Points on a hilly landscape, in no order, each with its height.
A ball rolls from a point to the lowest of its 2 nearest points, and stops where none of them is lower. Distance is the straight distance between rows; heights are no part of it.
tini: [ 11  -4 -20 -12 -25  28  12   2 -38 -16 -11  11   5   3   3  24  21 -11
  25 -10 -11   5  43  -2 -12   1 -13   2  -1   2 -20   2   0 -20]  h=8.8
pelet: [  1  13 -16  12  30  16 -14 -18   2  -1 -19  27 -17  12  12 -12   0  12
 -13  15   1  15  -2 -22  27 -26   6  18 -18 -10  29   1  43 -12]  h=37.0
supez: [-18 -15  -7 -17   5   2   1  10  10  21   6  -1  -1   0  10 -25 -13  15
 -25 -19 -11  12   1  12  -6  19 -23  21 -15 -13  -8  17  -5  -4]  h=25.3
Sok: [-10 -16  10   6   2  24  30   4  13   0 -13 -37  -6  -4  16 -16  -8  29
  19  -8  -9   5 -16  19 -15   6 -38  11 -20  -4   0   6  -8  -4]  h=47.9
voma: [ -4   7  -4  11  19  -8  -9 -11   5  12 -27  24  -6   4 -12 -30 -22  23
 -18  -6  20  -6 -10 -14  25 -23   1   1 -11 -12  26   7   0  11]  h=48.7
Vuve: [ 15 -30 -22   2   6  13  13 -18 -10 -13  36   9 -11  -5  -3   7   4  -9
 -19  22   6   8  12  10  21 -20 -10   8  15 -14  16   3   9   4]  h=7.7
Rego: [ -2   5  15  -9   8  -5 -10   7   1  21  -8  11   2 -10 -23 -27  -7   5
 -19   0   5  18 -14 -16   3  13  17 -29  23   1  21   2 -11   2]  h=35.9
Nozi: [  4   5  27  16 -10 -13   3  15   3   9  -7 -15  10  10  -9 -13  10  -2
 -22 -22 -11 -15   9  19 -16  -2   2  13  -8  10 -19 -12 -15 -11]  h=45.1
Gamit: [ -5 -14  10   5 -26  10  -4  12  -3  -8  14 -23  -5  18  17   4  13 -18
   7   7 -11 -30   8  20   1  11  10 -22   4  -2 -27 -18 -27   0]  h=36.6
tek: [-10   2 -10   4 -25  33   5   6  -9  -3   1 -27 -15  -4   5  14   5 -15
  21  18 -20 -24   3   0 -10   8 -23  -6   2  19  -9 -20  -5   5]  h=12.4
Fopur: [ 13  -6  -3  13 -31  39  17   4 -19  -1  -8   5 -10   3  19  18  -1 -11
  38  13 -18 -19  29  31  11   6   8 -21  27  -1   1 -13   0   8]  h=20.0
dukif: [-10 -20 -26 -17   8   8   8  17   2  14  13   6   2  -1  10 -17  -1   4
 -11 -16  -9   2  22   5 -25   8 -35  15 -11   3 -24   4  -9  -4]  h=28.9
gagon: [  7  15  18   5  -9   2  -9 -14 -18  -6  -4  -9   4 -12  -5  29  -1 -13
  12   9   6   2  -6 -16   8  -2   4 -11  21  28  16  -8  16  18]  h=48.1
lukam: [  9   5  10  -3  10  -4   0  15  -1   7   1   9  -3 -21 -24 -14  -2   2
  -3   3   6   2  10 -16  -2  -6   9 -22  22  -1  10  -3 -17  10]  h=32.7
Buli: [  3  10 -20   1   9   4 -27 -14   4  -1 -24  38   0  16  -6 -13  -4  12
 -18   4   4   4 -10 -12  23 -24  -1  17  -4   3   8 -10  36  -5]  h=40.9
beb: [ -3   3 -13 -20   8 -20 -15  14   6  -6  17  16 -21   9  23  13 -17 -26
  13  12   8  16  -9   6  -5  -5  38 -31  18 -12  -3  -3 -14   6]  h=76.4
tane: [ -2  26  42   8   3  -2  -8  20  -2  14   6   3  36  32 -20 -12  15   4
 -15 -15 -13   4   3   5 -14  15  21 -10  -7   8 -10   0   3  -9]  h=39.3
Muv: [  0  -9  -7  -5 -27   1  -6  -4 -13  -9  23  -5   1  -7   3   5 -12 -17
   7   1  -1 -17  16  -6  -2  11  -7 -15  31   3  -3  -3  -4  19]  h=49.5
gusok: [ 10 -10   6   1   3 -11  -2   3   3  -9  31  -3   9  -7 -10  -2   7   1
  -2   8   6   8  -8  13  13  16  10 -18   5  -7  21   7   5  -9]  h=33.0
Sev: [ 13 -14   1   4 -15 -15  -1 -22   9 -14  16 -16 -11  -7   2  -7  -3 -10
  14  14  15  14 -21  20  12   8  15 -37  20  -1  12   1  -6  -3]  h=28.8
tebif: [ 12  25  20  14 -10   3 -18  15   1   6   2   2  23  14 -16 -20  29  -6
 -23 -20 -12 -11  20   7 -18  11  14  10 -16  27 -19   1  -2 -13]  h=42.0
Gepag: [-15   5  -3 -14  24  -4  18   4   6  25   0 -10  -5  -3  21  -1   8   9
  -9   3  -7  37 -12  -8   6  29  -5  24 -30 -13  10  29   3 -27]  h=17.2
Tok: [  2  22  -4  10 -10   4 -13   7 -26  -4   4  16  30   4   1  25   7 -11
  23 -11   2  -1  14   7  -1  20  10  -5  -7  14 -11  10  14   1]  h=33.1
lonu: [ 21  -5 -25  -7 -14  10   0  -1 -29 -18   5  50  -5   2  11   8  13 -10
  12 -15  19  15  34 -15  -5  -8  -2  -3 -13 -22  -1  23 -16 -16]  h=22.1
gok: [-14 -26  -4 -12 -11  -8  12   2   8  -9  28  -3  -7   8   8   4  12 -18
  22  15  -4   3 -23  18  -1  15  -3 -17  -8 -27  14   8  -8 -24]  h=66.6
des: [  2 -19  -4   5  11  11  20 -21  -6 -15 -11   8 -35 -19  21   3 -14  17
   5   5   9  16   5  -8   9 -41 -15  17  -8 -14  14  -6   3   5]  h=28.3
lene: [ 21  -9 -11   0 -22  19  12   8 -16  -2  -2  18  -4   4  15  25   0 -25
  40  12 -16  -3  11  28  15  12   3 -26  24  -8  11  -1   3  -4]  h=23.0
zelaf: [ -8  18  -9 -11  23  -3   0 -19   8   7 -12   1  13  -2   8  -1  20   6
  -5   4  -1  21 -11 -22  -5  10   4  27 -29  24  -6   9  37 -21]  h=10.4
dume: [ -7 -16  -4  -2  -7  16  26  12  -5   0  19  13  -6 -12   5   1  -4   2
  18   9  -8 -21  17   5   4 -10 -12  -7   4 -15  -7   3  -5   1]  h=56.6
Kosi: [ 22 -21 -14   2 -10  18  10  12 -29  -9   7  39 -13  -7  -5  16  12 -15
   1   6   2   9  26   2  14 -18   0   8  -2 -12   0  11  -8 -18]  h=18.7
kuzim: [  0   2  -2  -4  -7 -16 -14   9   2  28 -17   3  -8  -5  -6   0  -5  12
 -16 -17  20  17 -14 -10   7  14 -19  12 -17  13  16  15 -24  -1]  h=32.5
fevo: [ 10  14 -11  22  -2  19  28  -5  16  -2  -9   0  -7  -6  17   3   0  11
  16 -12 -34 -10   7  12 -23 -18 -23  31 -30  -1  -5   1   7   6]  h=53.8
Zasu: [  3  -1  -2  10 -34  38  15  -3 -17   2  -8 -15 -17  -4  11  13   0 -19
  24  22 -29 -17  11  20   3   3  -8 -11  21  12   1 -18  17   4]  h=16.4
Gir: [ -7  -9  20 -11 -17 -20 -31 -13  -2 -15  21  -4  14  22  -9 -22 -18 -14
 -12  15   2 -28  11  22   5  31  22 -27  30  -9 -17  -3   1   4]  h=46.3
lonem: [ -8   1   8   5  -2   7  11   4   8   8   3 -32   6 -25  -3 -10   3  14
   7  14 -30  13  -9   5   8  15  -6  -9  -3   1  18 -11  23 -19]  h=10.1
tapo: [ -3 -23 -12   9   7 -16   9  27  22   8 -22 -18   4  -5   3 -14  -5  -1
  -9 -10  -8   2  13  19 -33  -4 -25   6 -12  15 -15   1 -14   7]  h=35.4
bufe: [ 16  23   6  -1   6  -1  -8 -11   2  -9   2  -8   6  -4  -3  -5  -8   1
  13  10   5  10  -8  -3  -3   1  39 -49  24   6  20  -1   5  24]  h=34.9
kob: [ 10  11  28   2  -3   5   2 -18  -9   5   0 -27  -3 -22 -19  10   0   5
  -5  12   0  -7 -20 -14  24  -5  11 -11  23  25  19 -16  15  17]  h=45.3
muvi: [-15 -15 -19  -6  -2   7  15  10   1 -11  12 -14   3  -3   2   7  15  -9
   8   0   0  -2   1   8   4   0 -25   8 -15   8 -14  -7   5 -17]  h=59.4
fuve: [-20   4  -7   5  20 -16   7 -14  10  -9  -5  -2   1  -2  11  11 -13   6
  10   5  12   0 -10 -25   1 -26 -10   8 -16   9  -7   4  13   2]  h=28.1
kebiz: [-13   5  21  -4  -1 -11 -16   4  -2  10   1  -8   8 -12 -21 -16  -6  -2
 -12   2  -4 -19   9  -5   0  -4   7  -9  16   4 -13 -17 -13  25]  h=28.7
zuguf: [-13  -3  -7   0   7   5  -4   8 -14   1  10   8   1 -11  -7   4 -12   4
 -11   7  -9  -3  -1  -4  20 -12  -8  10   2   7   2  -9  26   0]  h=9.8
bopav: [-15   8  21  -7  -2  -8   1 -26  -7  15  -8 -18   8   3   1 -11 -18  29
 -10 -26   5   9 -28 -11   3  24 -12  33   0  16  -3   8  -6  15]  h=12.1
med: [  7  16  -9 -16   8  10 -14 -20   8  -1   0  -5 -19  -4  27 -25  -8  36
 -16 -18  -2  22  -1 -25   2   7  -8  22  -3  10  -6  -3   9   5]  h=48.5
gik: [ -3 -10  -7  -4  16  -1   1 -21  -1 -11   6   9 -25 -14  19  12  -9   1
   4   6  11  10  -5 -29  14 -33  -6  15 -18 -16   9   5  10  -4]  h=24.5
Papap: [ -3  -1   4  19  -5 -22  13  13  15  16  -2 -11   9   5   0  27   3 -24
  18  -5 -11 -16  -1  16 -28 -12  16  -1  -7  10 -18   6 -19  13]  h=64.9
kad: [ 10 -34   0 -20 -17   1   9 -13  16 -11  20 -26 -19  -3   5 -26   8 -15
 -13  22   4  11 -21  20   1   8   6 -31  19 -10  15  -6  -8 -17]  h=24.2
zal: [-11   9   8  34  11  -6  11  11   9   7   7  -4  24  13   4  15   7 -20
  18  -5 -16 -21  12  21 -16  -8  20   0 -13   0 -29   3  -8  -1]  h=63.2
Did: [ 11  24  34  -1   7   4  -6  -9  -9  -9  17   7  13 -14 -17  -9  13  18
  -3  -4  11  -6  -5 -31  -6  -2  17 -11   3  11  20   7   5  13]  h=39.5
Bedug: [-10   0  16 -10  -5 -14  17   2   8  -5  25 -10   9   2   5  13  13  -8
  18   0  -5   1 -14  -2 -24  17   0  -9 -11 -14   1  13 -16 -10]  h=68.6
rud: [-20  -6  -1  12  13  12  20   4   4  10  -4 -12  -8 -27  -5   8 -11   2
   7  15 -23  -3  -2   1  17 -10  -4  -2   5   8  12  -7  24   7]  h=4.5
fifi: [ 22  -2 -21  -8 -14   2  -5   8 -20  -5  -5  20 -11  -9   6  19  16  -9
   6 -10  15  20  21 -23 -12  -5 -22   2 -14   7  -2   8 -16  -2]  h=25.1
nuza: [-16   9   8   1  28 -15   1 -16  12   6 -24 -11   4   9  -6 -17 -17  27
 -11 -10  14  -2 -37 -13  11 -16   4  29 -13  -5  -5  -3  -8   5]  h=35.1
kesob: [  3   8  -3  -1   1 -11 -22   5  -8 -20  25  -2   0   4   1  15  -2  -5
   2   4  26  -3  12  -9  -1   4  11 -30  27   6   3   1  -3  24]  h=46.7
mapo: [-23   6  -3 -10  20   2 -10  -2   6  20  -7  16   9   7  -9 -31 -28  23
 -31   5  12  -6  -9 -19  12  -6   4  15  -7   6   5   8  15   6]  h=52.8
Gubog: [ -8 -14   1  -7  -1 -27  -3  23  15  17  -7  -5  -8   3   2   9  -6 -23
  -4   0  10   2  -9  -7 -26   0  -3  -2   3   4 -16  -8 -30   6]  h=80.0
Tebem: [  1  -1  31  -9  14 -16  -6  14   8 -12  -4 -18  -4  -7 -25 -14  -2  -1
 -22   6   7  -4 -12   9  -1  -6  16 -31  19 -19   4 -22 -18  -9]  h=25.5
renu: [ -6 -10   9  11  30 -15  -5   1   4  -2 -11  -7   4 -15  -8 -23 -14  24
  -5  -8  14  10  -3  -8  12  -1   6 -17  -8   3  26   2  -1  -2]  h=25.4
mabat: [ 20 -10 -20 -12 -30  29   5  -6 -27 -18 -10  11   0  13   5  10  27  -1
  17  -5   4 -19  39   4  -2 -19  -9  24 -15  -5 -35 -16 -14 -29]  h=12.3
ludeg: [ -3  -9 -33 -12   6 -15 -15   7  15   1  -3  11   1  16   0 -12  14   0
 -26  -9   2  19   3 -17 -30   3 -11  28 -19   3  -8   0 -11 -16]  h=41.5
Loba: [ -5   8  10  -9  12  -1 -11 -18  -6  10   7   0 -12   1  -5 -10  -6  19
 -19  -2  19  18 -11 -32  20  25  -4  11   8  12  25  23   4  -1]  h=11.5
rovo: [ -1  11 -22 -14  14  10 -31  10 -22 -14  -2  37  12  29  -8   2   9  -4
 -18  -1  29 -11  27  -9  17  -8  11 -14  14  24  -7   5  34  13]  h=22.4
Zutul: [ 17  32  25   0   0   8  -8 -15  -9  -9  13  -2  17  -6  -9  -3   8   4
   5   2   4  -5   0 -20  -7   7  33 -32  32  18  17   9   9  40]  h=37.1
Bem: [  2  19  -7  22 -12   3  -6   2 -19  11   0   9  25   9   9  27   4 -20
  12 -13 -14 -16  32  -1 -15   8   8   5  -8  21 -24   7   9   2]  h=31.0
Mus: [-14  22 -41  -3  16   0 -19 -13  15   0  -2  -3  13  15   5  -2  15 -10
 -12   1   3   2  -3 -20 -15 -14  -3  39 -14  27 -20  -9  15  -5]  h=16.5
bevoz: [ -1  13  -8  -3   2   4  -7 -24 -11  -9  13  19  12   7 -10  10  16  10
   1   7   4   9 -11  -8  24  11   9  12 -31  -1  12  21  31 -25]  h=38.2
tup: [  4 -15   5  -2 -14  14  15   8 -19   6  19  13  -5 -15  -1  -8  -4  -5
  -2   7 -21 -36  41  12   6  -1   2  -9  18  -3 -19   1 -10   6]  h=54.3
zafil: [ -5 -11 -20 -15 -29  38   7   9 -17  -9  12 -24  -7   4  18   6  12  -8
  21   8   0 -19  16  -9 -17  19 -33  -4   4  17 -11  -8 -13   5]  h=9.0
sila: [ -9   5  24 -10   3  -8   1 -29 -10  16  -3 -17 -15  -9   2  -7 -11  25
  -8 -14  15  19 -26 -27  24  31   3  19   4   1  11  25 -18   6]  h=6.9
Pipo: [-12  13  -2   3   1 -12  -1   3 -10  17  -9   9   4  -9   1  -8 -18   6
   1 -19   5  -2   6 -28 -19  -7 -14  11   9  21  -4   2  -6  24]  h=21.1
tomub: [ 21 -16  -8  14  17   6  13 -30 -16  -7  21  18   1   6  -3   2   4  -7
 -22   4  16  13   5   2  18 -31  -5  -1   9  -9  22  11  16  17]  h=13.6
vikid: [ 11  16 -12  16 -13  19  22   6  -5  -7 -14   8   4  -3  19   4  13   0
  19  -5 -18  -5  27   6 -27 -13 -24  12 -17   7 -12   2   8  -3]  h=55.8
lere: [  4   0 -24  -9  -2 -15 -11  -4  -1   4   4  14 -22   2  14  29 -20 -36
  11  14  17   4  -2   5   5 -14  17 -24  18  -7   7   1  -4  14]  h=74.7
dipo: [  2 -10  11  -2 -17  13   4  -3 -18   4  23  12   9  -9 -17 -11 -12  -6
  -3  -2 -11 -28  30  -6   5   5  -8 -11  36   2  -8   7  -2  23]  h=52.0
Ralak: [-15  -1  -5  -7  12 -32 -19  24  24   6  -7  -6  -3   7  10   8 -16 -26
   7   9  10   4 -18   6 -19  -7  23 -23  10 -10 -13 -10 -23  11]  h=78.2
zuf: [ -4 -25  16 -20 -11  11  13  -9  15  -7  10 -45 -22  -4  -3 -16  -1  13
 -14  22  -8  14 -26  19  11  18  -1 -14  14 -15  20 -14  -1 -17]  h=19.7
nur: [ -5  -6  19 -22  -2  -5   0   0  -7   9   2  -5  11  -9 -16 -31 -13   5
 -16 -14 -15   5   1   1 -12  33   5 -23  27 -20  14  -6 -11   4]  h=39.4
rafu: [ -3  -3   9   2 -23  -8 -11   1   4 -27  25 -28  -3   6   8  -8   2 -18
   3  19  -7 -23   5  35  16  12  25 -32  11   1 -15 -26  -6  -6]  h=40.2
lupi: [ 20 -17  -5   2  -7  22  18   4 -15   3  13  23 -19 -16  -9  16  15 -16
  -3  19 -13  10   9   9  27  -9  -5   6   7 -22  22  12   7 -10]  h=14.3
fiz: [-19 -23   3  -4 -13  -9   7  14  18  -5  12 -29   0  20   3   7  -2 -11
   8   7 -12   1 -29  21 -15  16 -11 -21  -5 -23  -6 -12  -6 -23]  h=64.4
liso: [  6  -2  -8   6 -12  10  18   6  10   0  -9   0   1   4  18 -10  -2  28
  12 -23 -10  -5 -10  11  -6   1 -31  23 -25  -1   1   5  -1   1]  h=51.1
saza: [  3 -19   5   5   0  13  22  -3  -7 -14  -5   7 -19 -27   0  11  -6  -1
   0  26  11  -2  14   0  15 -39 -14   0  17 -11  13  -9  -2   7]  h=32.9
Bemel: [  5 -20   0   5  -6 -20  -1   5  14  18 -23 -12  -9   3  -4  -1  -2  15
  -5 -28  13  15 -30  17  -5   9 -29  28 -25   6   6  10 -22 -11]  h=37.5
ginev: [-17  -5   0 -10  14   1 -13  14  -7   6   7  21   5  -1 -19   1 -21 -14
 -18  17   1 -14  17   5  26 -23   4  10  12  -9 -11   4  28  14]  h=14.8
tep: [  2  -1  -1  28  25 -12   9  -5  14 -14  -6   2  -3 -21   6 -13 -13  32
  13   5   8  12   8   0  12 -11  -5 -17 -16   0  19  10  17  -8]  h=29.5
topo: [  9  -2  -1   4  -7 -14  -7  11  -9   3  -2  13  -9   5   8  44  -2  -9
  24  -5  20  10 -12   3  13   0  -3 -11 -12  -1   0  11 -11   6]  h=71.3
gisud: [-12   1 -11 -15  17   6 -20   0 -10   1   7  37  11  27 -15 -15   0 -12
 -32  22  20 -16  16 -13  19 -10   7  -2  13   7  -1   7  30  11]  h=19.5
tiko: [  6  -6   0  17  13  -3  10 -24  -6  -7   8  17 -11  -9  -7   2 -19   6
  -8   0  15   7   1 -15  27 -24   2   1  -3 -14  27  13   7   5]  h=19.3
dagi: [ -2   1  33   2  13  -2  27   5  15   9  -7  -3   9 -20 -13 -13   2  14
   5 -17 -19  -1 -14   0 -11  -5   7   7 -11 -24  -2  -3 -29  -6]  h=53.4
Ked: [  8  -4  32   8  11  -8  31   1  14  12 -19 -17   1  -6 -17   2   3   4
 -17 -30 -13   3 -17  12 -35   2   1  22 -12 -13  -2   4 -23  -9]  h=50.9
mef: [-13  -2  20   1  10  -4  23  26   9  17 -10  -5   8 -18  -5  -6  -5  -5
   1 -10 -21 -21  -4   2 -10 -10  -7  -1   1 -12 -10  -8 -36   7]  h=56.0
div: [-10   9  12  29   1   3  20  16   2   9   3  -5   6  -7   6  12  -9 -20
  32   3 -30 -27  16   8   2 -11  15 -15   8  -9 -16 -16  -4   9]  h=60.8
Vogo: [  2   3  -4   3  15  -9  -8 -18  40  20 -14  -9 -11  18  17 -10  -5  21
 -25 -16  -4  25 -30  -3  -8   6  10  51  -9  -9 -21  15 -10   1]  h=42.8
rizeg: [  3 -18  -8  -4   2 -15   3  22  21   4  -8 -14 -10  13   4 -15   4   3
 -31  -7   0  15   6  10 -42  -4 -19  21 -14  11 -14  -1 -18 -17]  h=38.4
tinep: [ -4   8 -26 -14   9 -13 -24  -7  24   3   0  21   7  39  -3 -14  12   7
 -25   0   9  11 -23 -12 -12   1   9  42 -20  -9  -8   3   7 -14]  h=44.6
Gaz: [  7 -26  -4  -5  -9   4   4   3  -2 -10   3   8 -20 -14 -12  19 -14 -18
   2  31   8 -14   8  24  27 -22 -14  -6  23 -27   0  -7   0  11]  h=35.3
giv: [  4  21  -1   7  -3   1 -13 -17 -23   1  -7  25  27   7  -5  23  13  -7
  17  -3   3  14   0  -9   3  14   1   2 -12   9  22  29  31  -7]  h=35.5
rorok: [ 18  23 -48  -4   9   0 -32 -28  15  -6  -7  -5  16  21   2  17  26  15
  10   6 -12   7 -12 -21  -4   5   2  30 -19 -17   5  -1  26 -13]  h=49.8
fada: [ 11  13 -30   7  -4  -5 -23 -19  11 -31  -2  -1   6  19   6   6  21   9
  11  -6   6  -2  -4 -24 -18 -13  -3  16 -25  -1  -5 -13  20 -14]  h=52.1
begag: [ -1 -20 -18 -21 -26  32  15   4 -31 -18   9   8  -5   1   6  17  17  -6
  21   9  16  -4  34  -9  -7   8 -24  -1  20   1 -17  -6 -12  -1]  h=5.4
supog: [  4   2  -9  -2  -7   8 -31  -5 -37 -26 -11  -2  15   4  -4  40   4 -18
   4   1  16  19  21 -10   8  -4  14  -7  21  21  -5 -13  29  10]  h=52.9
tar: [  1  25  30   2   7   6   3 -23 -10   2   3 -14  -2 -19 -18  -9  12  30
  -4  -6  -2   3 -16 -27  20   2  18  -2   4  17  18   6  21  -1]  h=41.9
gagu: [  6   5  33   0   3 -14 -26  34  -4   7 -17   4  18   5 -33 -25  -3   1
 -12 -11   6 -13  16  29   6   7  20 -23  14  -6  -5 -18 -20  13]  h=33.5
rebaz: [-16  16 -14  -7  25   0 -12 -20  17   7 -10  -6  10  12   3  -5   9  12
 -18  15   5   9 -19 -22  -2 -11   7  35 -19  32 -14  -5  23 -16]  h=13.4
dava: [ 16   1 -11   5   2  -2   0 -24   4  -9  19  -6   5  -6  10 -12 -13 -10
   7  13   0  22  -5  14   3   7  23 -42  30   6  22   1  15  10]  h=32.3
vek: [  9  -2  -6  -8  -3  -3  -4   8  -6   7  -6  12 -24 -11   6   5  -3   7
 -12  -6  16  14   2 -32  -1  -6 -25   7 -14  10  10   7 -15   2]  h=28.4
maz: [ 16   6   7  14 -14  14 -25 -11 -27 -23  10  -4   4   2  -2  29   6 -14
   2   7  19  -1  14  -3  10   1  18 -15  27  21   3 -19  33  23]  h=50.8
Pufi: [ -5  12  -6 -21  25  -7  13  -5   5  17   8  -8   6 -13  11  15  27  -6
  -3   7 -12  18  -9 -21 -19  16  -4  31 -32   5  -3  18   9 -16]  h=13.5
tega: [ -9 -15  22  -1  15 -19  -4   9   8  -6 -17 -14   3 -13 -14 -23  -8  21
 -21  -1   4   4  -2  13   7  -1  -7 -15  -7 -11   2 -12  -9 -13]  h=20.7
Numi: [ 18  11   4 -13 -10  -9  11   5  -8 -22  28   9  13  -6   4  22  26  -6
  30   1  10  -9   5   0  -9   8   8  -7  -6  -7  -5  13 -17 -13]  h=70.0
Lovom: [ -6   2   3   5   6 -19  -7 -20  27   6 -22 -11  -3  18   3  -8  -9  25
 -14 -16   3  10 -44   6   4  -4   2  45 -23   2  -5   6   1 -12]  h=39.2
zapo: [ 10   5 -12  -8   1   1 -14 -12  28   7  -1  -3 -18   1  29 -17  -1  33
 -11 -18  -6  22 -15 -10  -9  10 -16  34 -12 -11 -18   5  -8   3]  h=46.0
Taza: [-14   9  11  -3 -11 -10   1 -21  -9  10  -6 -13   6 -15  -1   7 -22  12
   5 -15  -2   1 -14 -27  -5  16 -13   4  17  24  12   0   2  27]  h=17.1
debuf: [ 19  20 -30  16  -3   1   6 -12   7 -17  -1  -2   8   1  14  11  24 -14
  15  -6 -20  -7  26  -2 -35 -14  -4  24 -28  14 -20  -5   8   1]  h=55.9
Suvi: [ 10  11  30   8   6 -11 -10  29  -7  11  -4  14  18   8 -26 -18  11   6
  -1 -15  -4  -1   2  14  -6  15  24 -19   3  -3   0   6 -14  -7]  h=36.7
fedav: [ -6 -13  15 -10  -9  30  25  15   1   2 -12 -31  -9  -5   0 -15 -13  21
  10  -6 -14  -2 -19  13  -5  17 -26 -11   0 -17   9  -1 -18   1]  h=45.2
turu: [-16  -6  15  -9  -5   3  16  -5   5  10   4 -20  -1 -15  -6 -22 -17   9
   5  -9 -17  13 -13   0  -4  28  -3 -20   8 -26  19  -3 -16   2]  h=42.1
reg: [  8   5 -27 -18  18  12 -30  15  -9  -9  -4  29   3  29 -15  16  15 -11
 -26  14  32   6   9  -2  27   4  15 -23   7  24   9   8  20  15]  h=24.8
fir: [ -1  12  -4  18  12 -25  11   5   9  17 -21 -10   7  -1  -6  35   6 -24
  16  -3   8   5 -14   3 -24   0   1  15  -8  23   0  22  -6  16]  h=66.9
pemig: [-14   0   9   4   0   0  27  17  19   6 -11  -5  -6 -17  -2  -5  -7 -16
  19  10 -26 -27   3  10   4 -11  13 -20  13 -21 -15 -15 -14  -1]  h=58.6
pul: [  6 -21 -19  11  -8   4  10  33   8   1  -8   0   6   4   7  -9  15  -3
   8 -15  -5  -9  29  22 -31   0 -29   2  -9   6 -17   5 -16 -10]  h=32.2
Sidur: [ 12 -23 -25  -5 -28  14  10  -1  -6  -2   5  13 -21  10  11   4  -3 -27
  27  18   1 -15  -7  42  20   6   1 -25  26 -12   9  13  -4  -6]  h=26.6
Vugib: [-12  25   7   7  -5  -1 -12  12 -15  23  -8  10  14  16   7  23  -3 -27
   4  -7  -5 -23  24  -8  -5  -5  12   1  11  18 -26  -7  -5  20]  h=28.5
zop: [-25 -14   8  -6  10   7  12  -4  11  34  -2 -19 -11   3  16  -1  -6  11
 -22  -9  -4  24 -21   2  -5  33  -8  21 -14 -18  -3  24  -6 -12]  h=21.0
faro: [ -7   1  -3   9  -1 -17  11   5   8  18 -10  13  -5  -1   0  32  -3 -11
  22  -7  11   8 -17  -8  -2 -12 -11  12 -21  -5   7  20 -18   0]  h=69.2
giz: [-10 -15   5   7  -9  20  37   9  -3 -12  17  13   4   1   2  -5   4  14
  32   0 -18 -20   7  19   6   2 -13   7 -14 -17   0   7  -8 -13]  h=58.8
Dalin: [ 16   3  26  -9  -3 -18 -22  15   8  -7 -19  -8   0  -1 -24 -18 -14  -9
 -20   5  14 -11  -2  22   6   8  35 -30  32 -16   4 -20 -12   5]  h=29.4
Kota: [  5  -1 -15 -10 -10  -6 -10  11 -16   0  -7  24 -12   5  19  47  -8 -28
  31   8  11   4  -1   5   7  -3  14 -12  11  -7 -10  -1  -6   6]  h=73.1
Nimon: [  3  -1  22   9 -15 -14   4  22  -2  -8   5 -12   3   1   5   3   1   0
  16  -5   8 -29   9  21  -5  -7  13 -17   6 -14 -19 -12 -32   2]  h=33.2
rak: [  7   5 -15  17  24   4  -5 -13  13  -4 -10  25 -14 -11   7 -17  -3  17
   0   9   5  14   6 -17   4 -27   2  -3 -23   3  21   1  27 -10]  h=33.4
Dunag: [ -5  17   4 -14  16   5 -22  -9   6  12  -6   8 -10   5   8 -41 -15  29
 -24 -13   0   7 -10 -24   6   1   3  23   4   1 -12  -4  10   6]  h=51.0
Lise: [ 21 -34 -24  -8 -14  22   6   2  -9  -8   4   4 -25   2  -6  11   2 -23
   3  26   3  -5   8  33  32  -1 -15 -13  28 -15   4   0  -3   8]  h=30.9
ziv: [ -3  20   1  18  13   1 -13   4   7   5 -35  42   6  15 -10 -14 -16   9
  -6 -10  15   4 -10 -16  20 -34   0  -3 -12   1  19  -2  23   4]  h=44.7
Tevu: [ -4  -1  -1  -3   5  -3  -2  -7   3  -8  22  16   8  -4  -8 -13   8   6
   1  -4   4  16  -5   4  13  13   2   4 -18  -9  17  20  10 -21]  h=36.1
Zit: [-16  -9  11  -4  -9  -5   1   9   6  -2   6 -31   4 -15  -8 -13  -8  10
 -12  12 -17   3 -12  23  13  25  -4 -19  12   3   9 -24  11 -17]  h=14.5
losam: [  4  16 -24 -11   9  -3 -20 -20  21   2  -5  18   4  22  12  -1  16  13
  -6  -7   0  21 -27 -11   0   8   5  43 -29 -13   5  -7  21 -21]  h=47.1
los: [-18  22  12   4  -1  -4 -12  11  -8  16 -12   5  16  -3 -13   1 -20 -11
 -11  -7  -7 -22  11  -8   0  -6   1  -9  10  19 -15 -12   4  25]  h=25.2
mul: [  7  -6  11   1 -11 -18 -30   5  -1 -21  21 -14  10   5  -1  -5  -7  -7
  -9   8   9 -16  17  32  13  19  23 -25  25   6 -11 -12   6  10]  h=43.4
sut: [  1  -2  38   5  -9 -13  -1  12   3 -12  -2 -24   8   0 -13  -5   1  -8
 -11  -5   6 -20  12   8 -11  -2  19 -27  12 -16 -15 -26 -43   4]  h=29.8
zem: [ 10   5  29  12   4 -13  13  -2  17   9 -22 -32   2  11 -22   1  -3   4
 -40 -24 -10   6  -7  17 -32  -1  -1  20 -13   9   0  -7  -7 -16]  h=48.4
suz: [-20  14  11  15  27 -15  11 -19  11  -2 -11  -6  18  -7  -7  -3 -15  20
   6  -5   5  -5 -26 -13   9 -17  14  12 -12   6   2  -5   8   4]  h=31.5
ripod: [-22 -18   2  -5 -11   5  16  16   6  -2  19 -31 -10  -4   4   0   7  -7
   6   8  -5 -19 -23   7  -6   8 -17   7  -3  -6  -4 -12 -10  -2]  h=61.9
teda: [ 28  23 -24  22 -11 -14  -6 -20  15 -28 -13 -10   3   4  19  15  22   7
  14   3 -13 -10  10 -10 -27 -18  -6  26 -18   1  -1 -13  18   2]  h=54.1

Call two points neighbours if one is among the 2 nearest of the other. Go from one point of each pair to the other, from neighbour to neighbour, staying as low as possible. Name the highest point that can't be avoided.
rud and zelaf -> debuf
los and rud -> bevoz
Vuve and begag -> Gaz

For each start below, name the point where the ball stops.
fevo -> los
teda -> zelaf
tapo -> zelaf
Bemel -> Vuve
fir -> tega
Nozi -> tega
mul -> tega
Gaz -> begag
voma -> tega
